Each row is a point on a landscape with many valleys, with its height.
From any point a ball takes the steepest step (drop divided by distance) to one of its 4 nearest points. It stops when none of these is lower. Distance is the straight distance between rows; heights are no part of it.
J_533 height 6.67: [118 130 125 135  88 128 121 158 118 161  84 186]
J_714 height 8.34: [126 158 150 132 117 131 176 117 112 173 109 176]
J_177 height 5.67: [100  94 118 139  53 116  94 134 125 115 109 147]
J_424 height 5.80: [100 108 124 150 156 174 133 103 101  80 165 114]
J_317 height 7.57: [185 197 139 102 132 136 147 152 147 155 118 105]
J_859 height 0.47: [179 169 128 123 135 129  97 156 152 153  99  95]
J_626 height 6.48: [147 166 152 127 129 148 164 136 130 170  91 148]
J_733 height 7.48: [169 184 156  95 136 138 179 130 146 156 122 112]
J_139 height 6.76: [ 96  95 118 154  84 139 111  88  96  86 155 136]
J_735 height 5.43: [115  81 120 154 114 137  96 105 142 105 104 117]
J_612 height 7.54: [118 156 161 131 114 108 182 107 106 174 126 183]
J_732 height 7.05: [120 151 137 132 102 119 155 141 100 172 102 192]
J_321 height 7.41: [161 174 160 109 140 144 182 121 139 161 113 127]
J_786 height 3.20: [136 101  97 104 167 121 105 127 154  93 178  86]
J_108 height 4.37: [119  92 112 123 169 144 125 112 136  84 158  81]
J_619 height 3.75: [110 148 144 120  96  60 174 141  62 165 134 177]
J_966 height 2.59: [110 139 133 108  88  77 158 175  67 155 109 183]
J_348 height 1.81: [165 123  89 112 161  93  59 127 163 120 157  96]
J_775 height 4.96: [110 154 158 128  98  75 185 106  97 172 147 172]
J_553 height 6.85: [137 165 150 132 125 141 161 133 124 168  95 165]
J_606 height 1.91: [125 117 105 109 174 154 130 148 138  87 203  85]
J_72 height 6.02: [114 104 119 146  77 131  94 142 135 135  87 162]
J_964 height 7.64: [142 162 168 115 132 131 193  97 139 164 119 136]
J_681 height 7.47: [ 87 123 115 163 134 170 123 108  68  83 169 148]
J_879 height 5.22: [103  84 121 147  73 130  91 108 132 105 111 140]
J_890 height 6.57: [113 149 171 132 114  97 190  86 124 172 134 161]
J_648 height 2.54: [175 134 106 127 145 108  67 143 159 134 113  89]
J_137 height 7.78: [138 154 177 112 134 113 203  88 151 158 126 129]
J_698 height 5.76: [128  87 114 139 134 132  93 107 149 102 107  92]
J_265 height 3.63: [150 103 108 126 154 111  82 131 155 114 116  79]
J_539 height 7.17: [ 86 135 117 167 156 186 118 128  69  89 167 152]
J_110 height 3.46: [120 112 110 120 176 156 130 135 129  82 186  82]
J_659 height 1.51: [101  86 121 150 127 150 113  85 128  80 137 113]
J_419 height 6.38: [134 100 124 148 119 134  90 125 152 125  78 111]
J_209 height 3.81: [128  97 103 116 172 134 116 124 143  83 165  79]
J_712 height 4.81: [104 119 121 106  58  91 127 190  94 133  96 168]
J_680 height 2.52: [132 118  89  92 174 135 112 141 159  94 219 105]
J_441 height 4.23: [113 141 126 115  87  94 147 168  89 167 105 192]
J_560 height 7.59: [113 134 180 125 118  88 192  70 168 161 125 131]
J_767 height 6.42: [109 121 122 131  70 119 105 164 119 146  90 181]
J_817 height 5.85: [103  93 121 140  45 117  95 124 111  99 132 140]
J_749 height 6.26: [129 137 132 142 101 137 120 152 129 161  79 171]
J_11 height 7.16: [ 89 134 128 170 171 193 115 155  79  93 165 136]
J_344 height 7.82: [144 148 175 100 139 104 200  89 164 155 126 116]
J_216 height 1.61: [182 165 115 124 135 123  85 155 154 154 114  93]
J_390 height 3.30: [114  86 119 147 138 146 120  92 131  85 136 102]
J_507 height 3.47: [107 127 128 100  83  79 157 188  75 146 102 175]
J_555 height 4.52: [ 95  99 120 156 126 160 124  84 102  83 158 125]
J_765 height 3.36: [163 142 124 133 134 135  92 150 147 146  83 100]
J_504 height 6.41: [126 123 130 147 106 143 102 144 138 151  69 149]
J_953 height 5.53: [139 152 141 141 120 148 131 146 130 168  74 151]
J_576 height 4.13: [103  83 120 153 100 135 101  90 127  92 125 125]
J_543 height 6.10: [114 109 119 146  85 136  96 135 138 137  82 156]
J_35 height 3.96: [140  91 108 118 162 122 103 117 151  96 143  79]
J_974 height 2.79: [142 113  85  95 174 109  86 126 171 104 200 117]
J_551 height 2.76: [143 110  87  95 177 112  93 129 162 100 189 100]
J_929 height 3.42: [110 138 142 109  99  56 170 170  54 154 111 168]
J_296 height 4.99: [108  82 123 156  90 136  95 104 136 106 110 130]
J_903 height 2.53: [176 145  97 120 148 101  60 138 156 133 134  96]
J_668 height 1.25: [133 117  85  88 179 128  96 135 171  99 213 118]
J_486 height 6.55: [ 93 125 125 158 166 187 134 127  93  85 171 119]
J_432 height 2.47: [175 177 133 124 135 140 117 157 142 157  91 106]
J_163 height 6.37: [ 97 131 128 147 178 192 132 144  99  89 175 106]
J_509 height 5.41: [144 137 130 148 127 142 103 148 148 150  71 123]
J_211 height 2.40: [154 105  89 107 166 101  77 127 162 112 161  92]
J_154 height 3.27: [112 145 135 113  94  72 167 158  67 165 116 183]
J_790 height 4.98: [113 127 124 133 181 177 135 147 116  89 184  92]
J_725 height 4.18: [157 119 118 136 140 124  79 142 151 132  90  91]
J_500 height 3.99: [163 169 140 132 134 147 124 155 136 162  80 123]
J_394 height 4.66: [139  91 114 127 150 124  95 115 151 100 118  82]
J_92 height 7.66: [156 166 166  90 141 123 197 108 157 152 125 117]
J_130 height 4.83: [111 102 118 136 168 165 140 117 120  80 166  92]
J_916 height 7.10: [167 183 150 112 137 144 158 142 142 161 103 121]
J_798 height 7.77: [130 128 185 107 131  80 191  81 182 154 118 107]
J_399 height 7.58: [131 158 170 124 126 124 196  96 131 167 121 153]
J_281 height 6.07: [ 92 106 117 158 110 148 119  88  89  81 167 138]

Two balls start at each pair of points below. Name the first point that both come to, or write never.
J_714 and J_916 | J_953
J_749 and J_504 | J_859
J_648 and J_509 | J_859
J_130 and J_11 | J_606

Where does a ball stop that starts at each point below?
J_533 | J_859
J_767 | J_659
J_137 | J_966
J_817 | J_659
J_394 | J_859
J_163 | J_606
J_35 | J_348
J_798 | J_966
J_419 | J_859
J_775 | J_966
J_626 | J_859

Call two points neighbours if one is among the 4 nearest of the other. Go from one point of each pair to the other, from neighbour to neighbour, staying as low as possible. Name the highest point that can't be avoided.
J_606 and J_348 | J_551
J_348 and J_966 | J_767
J_348 and J_859 | J_903
J_668 and J_606 | J_680
